The views of a scene show one set of named points, each view turned or mirrored, and shifted as a whole, with a little noise and some points left out.
In the rows, zero is written as 128.

Scene 1
View 1
z615: [121 156 132  99 133  89 152 120 137 142 109 134 137 168 141 119 125 164
 123 114 170 106 144 144 173]
z300: [135 147 141 115 131  96 141 118 137 163 138 128 149 164 140 116 146 177
 136  82 159 108 147 124 148]
z535: [109 151 131 108 128  86 143 120 128 116 103 135 131 161 137 122 128 156
 105 113 157 107 145 146 158]
z102: [141 136 148 150  99  94 125 121 147 107 114 126 131 174 133 127 149 153
 106 109 139  87 129 139 132]
z758: [135 148 143 164  85  89 123 139 142  74 129 123 129 153 106 142 143 149
  89 112 135  84 132 146 137]
z888: [160 142 151 145  89  87 136 123 162 110 117 114 145 173 129 129 140 159
 109 108 137  92 137 151 145]
z660: [144 137 147 100 127  89 148 101 152 156  96 123 149 187 166 105 137 167
 127  99 148 112 149 143 151]
z848: [155 165 140 100 110  78 161 126 158 142 126 110 166 157 130 125 118 177
 124  96 154 119 160 156 178]
z166: [121 137 140 115 132  97 135 110 134 143 107 138 131 179 151 113 144 160
 121 104 158 100 137 132 143]
z719: [126 139 143 114 136  97 134 110 128 157 129 130 147 166 152 111 153 173
 127  75 147 114 152 122 133]
z205: [ 87 162 123 127 131  93 130 139 100 104 144 143 125 131 107 138 140 161
 101  94 160 105 146 126 150]
z82: [ 72 154 116 100 153  96 143 126 106 121  97 163 100 165 133 124 126 147
 109 136 189  96 128 134 171]
z926: [117 128 149 157 109  96 106 115 114  94 135 125 140 149 135 123 169 159
  88  63 109 108 153 122  96]
z481: [122 151 135 126 122  97 140 127 136 134 124 138 127 168 127 127 138 160
 124 114 169  89 130 134 159]
z923: [129 145 142 151 109  98 127 132 135 118 138 135 128 162 118 132 152 159
 116 103 155  84 128 127 139]
z282: [100 149 126 121 126  94 140 128 129 107  92 153 101 177 128 129 126 142
 107 151 180  80 115 145 169]
z717: [101 141 133 121 133  96 128 118 115 117 113 141 125 160 139 120 145 155
 105 100 150 105 143 130 139]
View 2
z717: [115 159 110 118  98 130 147 116 115  82 127 120 134  82 111 137 145 116
 126 130 115 134 166  69 136]
z300: [116 155 130 116 120 169 108 109 107  77 113 168 154  76 120 133 153 109
 128 124 108 134 154  71 138]
z615: [112 171 119  99  92 133 115 109 122  96 108 159 135  79 100 125 148 115
 126 130 110 125 130  59 144]
z848: [100 170 124  99  95 158 106  92 110 112  98 195 140  76  98 138 143 126
 122 105 106 145 121  93 139]
z719: [119 151 120 128 124 165 109 114 103  69 111 145 146  79 128 139 151 107
 138 124 114 131 161  77 133]
z481: [114 162 129 107  98 139 138 106 120  98 122 156 146  79 102 118 147 114
 116 125 107 126 154  51 146]
z758: [ 99 150 126 131  88 135 198  86 106 130 139 139 145  77  93 132 128 132
  96  91 104 146 191  89 138]
z282: [115 169 121 101  73  98 164 109 135 112 130 126 129  83  84 103 142 115
 110 134 106 109 152  28 152]
z888: [103 150 129 137 100 151 153  80 102 132 109 155 143  80  98 120 129 127
 113  84 102 128 163  88 142]
z205: [107 168 114  92  89 128 170 122 122  77 154 140 145  75 110 157 153 120
 106 143 117 162 178  74 132]
z102: [109 145 127 142 103 144 163  90 105 118 119 132 144  81 103 118 132 121
 115  96 104 123 178  75 141]
z660: [117 156 117 130 112 153  92  99 107  96  85 147 131  83 111 117 141 111
 145 110 110 110 130  72 141]
z923: [111 149 134 125 105 148 167 100 110 102 135 147 156  77 108 125 143 117
 106 112 105 135 187  64 141]
z926: [110 137 108 154 118 154 172 106  90  82 136 105 144  82 130 159 134 123
 124 102 120 153 207 113 123]
z166: [120 155 119 124 108 142 121 110 113  88 110 132 137  82 112 119 145 109
 133 124 111 114 154  57 142]
z535: [111 165 110 109  91 128 135 108 118  97 115 137 128  81 101 131 142 120
 126 123 112 130 146  71 139]
View 3
z102: [123 162 105  71  70 158 177 151 113 130 146 143 126 116 139 138 140 128
 139 134 157 149 139 137 131]
z300: [ 70 181  97  66  98 113 171 149 121 120 125 109 116 134 130 106 126 151
 118 127 158 149 128 126 128]
z719: [ 84 190 104  62 102 110 167 150 121 110 130 112 117 137 139 117 130 160
 115 130 146 154 128 131 143]
z615: [ 75 176 104  73  90 124 167 167 135 129 104 138 104 121 104 113 145 147
 134  93 147 155 136 128 128]
z923: [ 94 155 102  72  91 149 179 160 110 142 152 139 127 116 141 130 129 114
 129 137 158 150 136 131 130]
z166: [ 93 189 103  69  89 129 175 157 123 123 127 136 117 131 133 122 142 152
 127 103 142 159 139 131 144]
z205: [ 69 139 119  70 130 123 160 192 126 143 139 148 105 106 125 141 124 103
 120 135 130 150 127 140 150]
z888: [122 155 103  71  58 158 169 145 115 128 129 132 122 112 123 129 142 135
 148 140 171 141 139 134 111]
z848: [ 78 157 104  70  77 122 153 151 135 119  88 112 101 114  88 106 138 154
 142 130 170 134 126 130  99]
z926: [133 157 124  57 103 133 161 159 107 109 166 127 124 122 165 162 126 132
 120 181 134 147 124 151 159]
z82: [ 67 176 109  80 109 134 178 196 138 152 117 179 102 114 112 129 149 121
 130  61 120 171 148 129 158]
z535: [ 92 166 115  73  94 133 163 175 134 130 112 150 104 113 112 133 145 137
 135 106 136 153 136 137 140]
z660: [102 199 102  67  70 124 169 143 129 107 105 120 112 134 120 112 148 176
 133 103 153 154 136 129 129]
z481: [ 77 170 100  75  90 137 176 164 124 140 126 143 116 119 120 115 138 130
 131 105 153 154 139 125 128]
z717: [ 95 172 115  68 105 128 169 173 127 126 134 146 111 120 135 139 137 135
 124 118 129 158 135 139 155]
z758: [125 128 113  73  76 169 170 167 111 142 150 152 122  99 131 152 135  99
 147 156 159 140 138 142 124]
View 4
z166: [ 93 126 140 136 142 119  91 135 131 109 117 122 113  99 139 123 104 102
 116 141  88 127  85 123 139]
z615: [ 88 112 121 116 143 117  89 151 136 107 130 125 126  99 164 139 109  88
 115 138 105 116  83 123 152]
z660: [ 96  97 145 131 143 114  85 134 104 118 130 131 100 110 145 121 129  88
 107 141  93 131  87 125 148]
z300: [ 95 139 137 110 145 104  90 138 114 111 137 120 133 115 141 119 127 105
 139 151  95 137  88 121 143]
z282: [ 89 122 112 141 138 133 102 160 188 112 102 130 120  85 152 151  58 102
 104 117 104 103  83 120 148]
z205: [107 169 101 136 127 114 114 155 167  75 132  95 149  88 150 133  81 101
 152 151 119 126  85 110 133]
z717: [103 142 127 152 131 120 103 140 146  90 120 106 119  89 141 124  91 100
 127 147 101 126  84 117 131]
z82: [ 77 128 115 131 141 134  89 153 179  89  96 111 132  71 174 150  66  97
 103 135  94  95  75 124 146]
z888: [123 115 119 146 130 110 122 155 138 136 146 144 103 124 113 127 102  99
 131 119 125 144  97 112 146]
z926: [135 167 132 185 117 108 129 130 131  89 138  97 106 102  96  99  98 109
 157 155 113 160  94 107 112]
z102: [117 133 123 157 132 116 119 148 152 124 127 133 107 110 112 125  85 109
 130 124 112 138  95 113 136]
z848: [105 102 111 105 136 102 100 160 114 118 165 131 126 123 160 136 136  77
 131 139 131 134  90 118 160]

In a view up to two points have been moved. Name them for each view, in the order of its rows, or write -.
view 1 | z82, z481
view 2 | z535
view 3 | -
view 4 | z102

Scene 2
View 1
z500: [132 100 133 118 150  82  91 132 123 142 120 171 181 124 114 101 112 142
 132 123 120 165 108 133 138]
z412: [112 115 144  99 149  97 153 113 135 127  96 149 182 151 137 139 124 130
 158 124 128 169 125 125 120]
z169: [117 129 152  91 125 124 120 141 107 154  90 182 179  96 117 131  84 124
 145 117 136 159 148 116 133]
z321: [112 118 144  98 153  77 143 128 158 122 102 143 175 163 153 132 136 150
 162 140 123 170 113 131 111]
z575: [119 107 157 113 132 136 159 110  95 124 116 154 219 159  90 145  94  88
 156 102 157 167 145 123 140]
z332: [125 105 137 114 155  66 102 141 147 131 121 158 176 149 134 104 127 156
 144 140 119 169 101 136 124]
z335: [ 99 140 154  81 138 102 166 114 124 138  82 154 181 146 142 154 119 117
 174 125 145 166 137 115 122]
z516: [135 100 129 118 146  99  88 113  90 158 108 189 181  94  94 100  98 120
 124 104 125 162 117 124 155]
z279: [119 115 151 101 139 100 124 153 149 129 108 158 179 137 138 126 106 151
 147 137 122 165 127 134 114]
z673: [128 104 144 113 149  70  99 163 161 123 130 152 181 156 138 104 121 166
 144 149 120 170 104 142 114]
z668: [113 124 156  93 123 147 154 125 106 141  88 170 191 113 112 150  83 108
 149 108 139 161 159 120 129]
z982: [116 114 149 107 149  80 137 128 134 124 117 145 195 173 127 128 125 129
 162 133 142 170 115 129 125]
z173: [122 103 156 113 133 136 153 131 124 119 115 151 206 151 106 141  92 115
 148 113 137 166 146 132 122]
z927: [121 105 146 109 138 125 143 116 116 130 105 160 194 133 109 134 100 117
 145 110 131 166 137 127 130]
z561: [139  94 143 127 144  77  75 160 127 135 142 169 196 142 104  90 102 148
 130 134 131 165 105 139 137]
z521: [136  84 144 126 136 149 124 131 121 125 118 167 196 114  93 122  78 126
 120 103 114 162 144 140 128]
z818: [135  88 129 123 158  85 100 130 147 130 120 161 173 127 126 101 120 157
 126 129 101 167 105 142 122]
z980: [109 124 144  98 151  78 145 108 124 134 100 151 185 161 134 134 134 121
 168 126 142 169 116 120 130]
z914: [109 136 158  89 129 108 140 129 100 146  95 169 193 137 117 141  99 108
 165 120 159 163 139 112 137]
z817: [120 126 155 107 136  74 105 142  98 144 125 167 205 160 104 116 108 113
 161 130 168 166 117 118 147]
z556: [116 121 145 100 145  80 122 132 129 137 108 159 182 147 131 123 121 136
 157 134 137 167 117 125 127]
z273: [120 114 145 110 146  81 125 125 117 133 117 156 196 160 117 121 121 122
 157 125 145 168 114 124 135]
View 2
z500: [101 104  97  70 138  63 138  80 153 110 182 128  90 111 108  92 118 150
 123 143 143  97 106 150 119]
z914: [134 167 133  99 168  65 134 108 139 105 178 113  80 100  91  69 125 104
 129 114 121  88 139 157 126]
z561: [ 95 100  94  60 141  69 131  75 167 118 183 116  88  84 104  95 107 169
 108 125 151  82  86 151 122]
z982: [ 87 125 119  99 151  90 118 109 150 127 163 131  71 114 112  79 135 115
 112 110 152  72 117 178 111]
z556: [103 124 109  89 153  85 120 105 146 121 181 134  84 120 115  83 126 118
 122 119 138  86 117 164 110]
z817: [130 151 115  91 145  73 122  87 156 113 180  99  76  88 103  81 121 125
 123 106 143  66 102 168 125]
z335: [107 149 130 106 172  87 122 129 131 119 174 143  81 135 108  70 139  84
 128 115 124  92 150 168 109]
z521: [ 83 117 133  70 174  38 166 101 153 101 153 133  79  83  71  71 112 157
 101 146 135 114 145 136 133]
z273: [103 130 116  95 144  76 125  95 151 118 169 119  73 110 107  81 132 120
 119 119 149  77 115 171 118]
z927: [ 95 135 134  93 166  54 149 109 145 107 155 131  74 104  86  69 129 124
 114 134 135 100 146 154 125]
z668: [117 160 146  93 189  52 152 122 136 101 167 132  82  98  74  61 120 110
 119 129 111 110 166 143 128]
z818: [ 74  82  95  65 141  73 136  89 153 118 175 149  88 123 114  92 122 154
 113 147 150 103 111 151 111]
z575: [103 163 155 111 168  46 150 108 148 105 138 109  56  83  73  57 136 113
 107 119 143  79 149 168 137]
z332: [ 84  93  92  73 140  91 119  94 154 127 183 140  87 122 122  94 122 140
 115 128 151  87  99 162 105]
z279: [ 86 110 111  74 173  89 125 118 148 126 182 149  90 112 106  83 115 130
 109 117 130  98 126 152 107]
z321: [ 75 107 110  93 157 105 111 122 144 135 173 157  81 140 123  83 137 107
 113 115 145  86 124 173  97]
z169: [130 148 123  77 180  57 145 108 137 101 190 130  97 104  85  75 111 123
 129 133 106 113 146 133 124]
z673: [ 73  87  91  68 149 103 111 100 161 136 184 145  88 113 123  96 117 145
 106 114 152  82  91 164 101]
z980: [101 136 120 107 146  85 120 109 140 120 168 133  73 134 116  75 145  97
 127 119 146  79 129 179 112]
z412: [ 87 125 125 101 161  82 127 118 138 122 163 146  75 132 109  73 140 104
 119 124 139  92 141 169 109]
z173: [ 83 138 146  94 179  61 145 120 150 116 148 130  69  86  78  65 124 126
  98 116 138  90 147 158 126]
View 3
z516: [173 155 143 146 135 129 157  72 146 110 131 144 160 138 145 147 133 133
 190 154 122 132 101 169 103]
z332: [166 118 115 119 160 131 122 133 154 138  97 143 150 112 126 116 137 116
 159 141 123 117 150 143 104]
z982: [175 125 117 125 129 116 117 110 157 137  97 132 156  89 104 123 119 139
 136 120 120 130 154 127 128]
z818: [167 132 123 117 166 130 119 131 172 125 112 142 162 123 135 121 138 115
 174 159 108 125 138 151  96]
z817: [181 130 125 151 137 125 146  73 128 141 105 146 137 102 111 135 114 151
 151 118 149 126 131 139 135]
z927: [183 146 131 126 119 106 130  70 178 124 123 118 170 107 121 144 112 147
 160 134  99 142 131 128 121]
z561: [181 130 129 141 191 136 128 111 154 141 114 163 136 124 131 123 121 133
 173 152 142 125 128 150 114]
z980: [167 129 116 123  98 116 130 102 145 127  95 120 165  91 105 127 128 134
 137 113 114 126 153 133 123]
z335: [170 122 111 109  86 106 141  73 155 136  96  95 165  92 115 138 128 133
 144 107 100 128 159 112 117]
z412: [171 129 116 113 107 110 124  99 167 128 101 111 169  96 113 130 127 132
 145 122  98 131 154 123 115]
z914: [181 133 123 131 100 109 155  46 146 137 110 110 153 100 120 148 115 148
 156 111 119 134 138 119 127]
z273: [175 129 121 131 128 120 129  98 150 133 103 134 154 100 112 128 122 139
 147 123 124 127 143 135 123]
z673: [171 108 110 114 183 130 115 135 163 151  96 143 142 110 126 112 132 119
 160 142 124 117 161 131 105]
z521: [191 154 139 129 157 106 126  67 201 124 143 128 167 125 138 148 107 148
 184 160  93 150 117 131 112]
z556: [170 122 116 121 129 122 134 100 149 138  98 126 154 105 120 128 131 128
 153 125 119 122 150 132 115]
z500: [171 137 129 132 157 131 137 107 153 126 114 147 155 126 135 129 135 125
 175 151 124 124 128 155 104]
z321: [164 113 105 102 125 118 115 126 163 140  87 115 161  93 111 116 135 119
 140 121 103 122 170 120 109]
View 4
z927: [131 142 114 103 137 168 127 101 148  93 153 104 145 149 151 127 116 129
 108 102 129 115 152 117 148]
z500: [115 180 121 126 162 118 144 104 146 105 141 113 130 129 166  96 116 144
 115  96 130 103 128 100 143]
z556: [130 162 116 109 171 119 122  91 139 104 149 127 151 135 157 109 116 109
 103  97 135 104 157 109 139]
z575: [131 117 121  82 118 181 146  96 142  63 147  94 149 152 147 141  96 111
  97 114 120 128 169 126 143]
z173: [145 130 123  88 133 176 125  87 145  81 155 102 155 144 154 141 115 117
 122 113 125 123 151 107 148]
z521: [137 146 121 116 123 187 141 102 157  94 151  91 137 141 162 126 123 160
 133 106 122 116 117  98 156]
z279: [149 163 118 112 171 135 107  80 145 114 157 128 159 130 163 117 132 118
 124 100 136 103 140  91 144]
z332: [117 188 125 114 183  95 118  94 137 111 146 123 143 122 163 102 121 123
 128  99 137 104 140  91 140]
z516: [108 163 111 142 138 147 171 118 156 100 137 106 117 142 166  89 108 164
  88  87 123  98 127 118 147]
z561: [124 180 134 122 165 104 163  89 144  91 132 111 132 113 183  98 106 138
 134 106 125 108 116  81 142]
z335: [142 138 101  99 164 149  95  89 141 109 162 136 166 154 139 126 123  92
  80  94 138 104 182 128 139]
z321: [123 176 121  91 186 109  77  90 131 114 160 128 160 135 140 124 130  95
 124 103 145 109 171 104 139]
z668: [157 115 101 112 127 200 128  90 158  99 159 118 158 158 153 129 121 126
  85  93 126 109 152 125 149]
z817: [131 144 124 108 158 115 170  84 139  74 132 122 145 128 171 107  89  99
  86 102 123 110 158 112 132]
z169: [157 132  99 135 142 175 143  89 161 112 152 129 152 148 166 108 123 135
  80  86 128  96 136 116 146]
z273: [119 159 123 100 162 120 134  95 136  87 142 116 144 134 155 115 105 107
 103 103 130 113 162 111 138]
z818: [112 193 124 121 170 115 116 107 144 115 149 110 132 125 160 102 130 149
 141  98 136 103 125  89 148]
z673: [134 190 131 111 189  93 115  80 137 110 148 126 151 114 171 108 126 116
 145 106 138 105 131  75 140]
z980: [118 156 114  94 167 121 107  97 134  97 152 123 152 145 140 120 113  96
  91  99 137 110 182 124 135]
View 5
z521: [ 86 113 132 133 132 120  62 125 103 129 141 138 131 156 133 126 128 134
 151 105 142  71  74 157 121]
z818: [134 108 168 125 143  88  91 103 131 119 156 119 128 138 140 122 122  93
 116 127 135 108  48 165 125]
z673: [142 106 176 126 131  64 113  88 140 134 161 130 120 116 117 143 119 104
 116 129 132 122  62 178 107]
z332: [139 105 168 136 135  74 109  89 132 120 163 129 131 132 130 134 122  97
 111 131 132 132  60 176 115]
z273: [113  94 136 157 122  87 106  90 105 115 161 145 144 157 124 136 127 110
 125 119 133 146  85 182 109]
z335: [ 84 100 129 165 142  57 126 116  78 127 180 171 147 164 134 161 134 126
 116 118 132 155  86 146 130]
z817: [115 103 129 166 113 102  99  66 115 108 159 150 149 160 113 145 127 132
 128 128 140 149 107 194 100]
z668: [ 61 119 114 161 140  99  87 125  77 129 162 168 145 174 130 158 136 159
 140 112 142 107  98 140 134]
z561: [141 113 160 133 120 109  80  71 146 117 145 122 131 133 116 129 120 117
 130 131 140 107  76 192 103]
z173: [ 77  94 122 149 118  90  94 125  84 139 152 160 131 154 119 142 129 132
 153  97 134 107  90 164 108]
z980: [104  88 133 164 131  66 124 103  91 117 173 156 148 163 133 142 130 101
 115 119 130 163  80 168 118]
z169: [ 86 135 131 156 148 106  84 102 101 118 164 157 147 169 134 162 133 162
 124 132 146 108  95 142 141]
z321: [117  92 157 145 139  42 133 112 105 134 174 151 131 136 130 148 127  94
 111 118 126 149  63 161 119]
z927: [ 84 102 123 152 131  98  89 120  88 124 156 153 142 166 133 136 131 125
 137 108 136 114  82 159 122]
z500: [130 115 154 140 137 106  83  85 130 109 155 125 141 151 136 127 124 110
 119 133 139 115  68 172 124]
z575: [ 65  85  97 167 110 107  87 117  71 123 152 165 147 177 120 133 133 131
 157  93 136 124 106 177 103]
z914: [ 82 111 117 171 131  92 104  96  87 117 169 167 153 173 125 160 135 147
 128 122 139 142 107 161 123]
z279: [111 113 157 137 139  67 109 107 114 137 165 148 126 134 124 155 125 126
 122 123 134 117  72 157 122]
z516: [112 128 134 153 145 142  60  84 119  91 151 126 158 181 148 120 130 126
 122 136 148 108  77 165 137]
z412: [ 97  93 138 154 138  63 118 119  88 128 171 155 139 155 135 143 130 104
 120 113 130 143  72 156 124]
z982: [112  86 140 152 120  67 119 100 103 127 165 150 135 145 120 141 126 102
 127 114 130 149  82 179 104]

In a view up to two points have been moved. Name them for each view, in the order of its rows, or write -.
view 1 | z335
view 2 | z914, z673
view 3 | z273
view 4 | z321
view 5 | -

Scene 3
View 1
z620: [140 116  80  97 136 161 131 114  88 123 171 119 181 130 125 103 166 140
 141 110 116 134 106 119 161]
z976: [ 67 163  95  81 132  96  79 155  82  84 173 174 129 133  90 122 145 142
  91 143 140 159 133 131 116]
z367: [ 94 141  98  95 117 104  75 154  80  89 149 167 127 145 101 116 140 138
 102 140 146 156 132 124 134]
z671: [195  67 102 130  99 205 113 103  77 121 124 108 192 180 139 108 140 153
 184 110 142 137 106 117 196]
z318: [ 95 112  67  98 151 137 118 111  92 111 141 175 165 120  85 104 142 118
 124 127 128 138 118 131 139]
z999: [105 106  86 127 119 146  80  97  73 116 122 194 168 135  72 101 119 137
 126 128 153 151 133 157 151]
z434: [133 111 104 138  97 164  64  98  62 119 136 169 176 151  88 102 119 161
 135 119 162 156 135 160 164]
z114: [144  79  78 171  81 127  58  99  65 152  75 186 145 124  85  64 114 120
 112 108 168 137 139 148 189]
z159: [ 77 115  55 112 149 111 107 104  92 124 127 201 154  95  67  87 137 106
 101 124 132 138 126 141 136]
z585: [ 51 151 101  73 138  94  76 166  87  55 152 195 121 156  76 141 129 135
  99 165 149 166 137 127 105]
z854: [ 66 109  58 116 143 103  93 107  91 116 106 221 143 103  54  90 121 100
 100 135 146 141 134 145 133]
z944: [163  95  72 146  92 125  91 116  75 158 111 137 144 116 122  63 149 121
 113  97 143 126 121 122 193]
z527: [145 112  96 138  81 118  62 136  68 127 117 152 131 142 114  86 135 138
 108 116 159 145 135 128 177]
z224: [116 143  99  95 114 126  88 145  78 104 170 139 146 143 118 113 154 150
 115 126 137 150 124 124 147]
z735: [ 87 119  67 132 106  66  63 141  81 128  95 204 103 104  78  75 128 101
  69 127 157 140 144 132 151]
View 2
z585: [128  65 164 179 138 123 105 101 119 104 161  99 106 103 185  99  78 132
 130 195 198  90 175 196 158]
z944: [122 105 133 154  59  90 102 219 107  99 131  98 103 129 147  55 139 162
 126  60 137 142 148 101 166]
z114: [102 121 120 175  84 108 114 185 105  76 108  98  77 131 177  59  91 183
 115  41 117 116 151  88 189]
z671: [147 150  77 106 105  84  56 210  78  50 106  74  91 147 110  37 149 154
 156  90 181 181 103 116 136]
z367: [126  71 152 167 114 106 105 148 112 105 150  94 109 110 169  82 106 145
 132 145 186 109 172 176 158]
z434: [115 111  87 140 115 101  79 170  84  59 119  89  95 125 164  46  76 163
 140  85 163 129 159 155 178]
z854: [111 107 158 187  78 128  99 131 118  98 159 129 100 106 197  78  53 132
 118 143 118 104 156 119 201]
z620: [145 108 117 119  68  85  58 202  92  94 160 107 130 122 126  44 131 117
 152 138 170 168 140 151 155]
z735: [105  75 179 206  79 121 136 152 130 119 146 111  94 111 197  91  90 162
 105 100 129  85 176 118 187]
z159: [117 104 151 173  63 119  89 152 113 103 169 134 114 105 182  67  66 121
 123 144 120 119 156 127 199]
z527: [118  88 132 163  99  98 112 189 105  92 121  82  95 127 160  68 125 175
 127  73 166 120 164 135 161]
z976: [126  55 158 169 110 110 100 136 113 114 168 104 122 101 176  84  88 130
 132 169 186 103 187 200 166]
z318: [130 112 137 152  76 110  72 157 105  94 163 122 116 112 162  62  85 117
 137 158 144 137 143 139 177]
z999: [115 116 111 156 103 113  83 150  94  70 135 106  96 117 176  58  65 148
 134 114 144 123 153 139 189]
z224: [135  72 132 144 101  92  89 176 102 102 152  92 122 115 149  67 122 140
 141 135 191 131 170 183 152]
View 3
z944: [171 166 169 115 107  99  90  93 138 115  93 148 121 173 159 132 137 120
 104  73 133 167 159 108 154]
z671: [132 148 126  49 133  84  44  54 172  95  57 144  89 172 203 120 105 120
 101  77 197 126 156 157 148]
z735: [187 144 136 153 107 142 122 112 109 179 108 144 141 158  77 178 162  98
 108 111  93 181 159  95 111]
z434: [139 113 124  99 135 123  63  72 139 154  59 117  88 128 162 161 140 134
 117  92 148 139 174 110 113]
z159: [190 128 148 104 138 151 133 123 117 166 126 116 134 170 128 184 160 105
 124 121 115 118 168 123  92]
z367: [144 130 109  89  95 173  83 100 134 190  81 104 157 155 119 169 144  92
  99 110 126 169 151 134  96]
z527: [152 145 133 118  99 121  71  80 137 150  69 138 122 150 132 146 138 115
  99  83 132 185 158 106 134]
z585: [143 111  74  82 103 204  91 106 128 225  86  94 165 151  87 194 149  74
 102 138 124 157 147 151  64]
z854: [194 120 130 122 143 149 135 117 111 179 122 129 124 162 100 192 161 101
 125 132 112 123 167 119  87]
z224: [135 136 128  69  91 167  70  98 143 169  77  95 158 159 159 153 137 103
  97  96 138 163 153 139 106]
z318: [171 129 134  73 134 151 111 112 133 156 113 111 137 176 150 170 144 101
 117 118 139 112 162 147  94]
z999: [161 113 123 102 144 131  92  90 129 164  82 121  98 144 140 175 147 120
 123 109 137 124 172 118  99]
View 4
z367: [146 124 135 105 114 176 178 126 141 128 116 160 134 208 111 132 115 147
 157 130 135  98 120 172 148]
z114: [131 110 167 135 120  89 130 134 143  93 195 152 234 165 120 159 124 190
 103 131 159 105  85 177 120]
z620: [112 108 126 130  68 112 112 146 136 108 130 145 104 137 128 153 108 139
 150  93 128 123 159 123 140]
z527: [122 100 144 105 106 123 137 148 136 102 164 162 180 193 126 131 128 175
 140 129 151 112 106 178 123]
z224: [119 107 127 112  93 157 153 142 134 122 117 160 119 188 123 140 115 148
 165 110 135 108 139 159 138]
z976: [141 133 134 121 115 199 202 116 138 137 101 161 115 205 106 163 105 138
 162 120 131  92 123 175 146]
z944: [112 109 144 112  89  88 109 148 139  81 191 154 160 159 130 160 120 173
 123 123 151 136 104 169 106]
z671: [119  73 133 118  66  60  62 172 137 105 147 141 175 134 138  81 132 163
 135 100 137 113 166 101 155]
z318: [147 143 143 147  98 133 153 110 147 121 129 139 130 142 109 174  95 137
 127 109 127 105 132 137 150]
z585: [175 149 138 116 128 210 214 102 148 150  87 155 128 216  97 136 105 132
 156 134 126  78 119 168 171]

In a view up to two points have been moved. Name them for each view, in the order of its rows, or write -.
view 1 | -
view 2 | -
view 3 | -
view 4 | z367
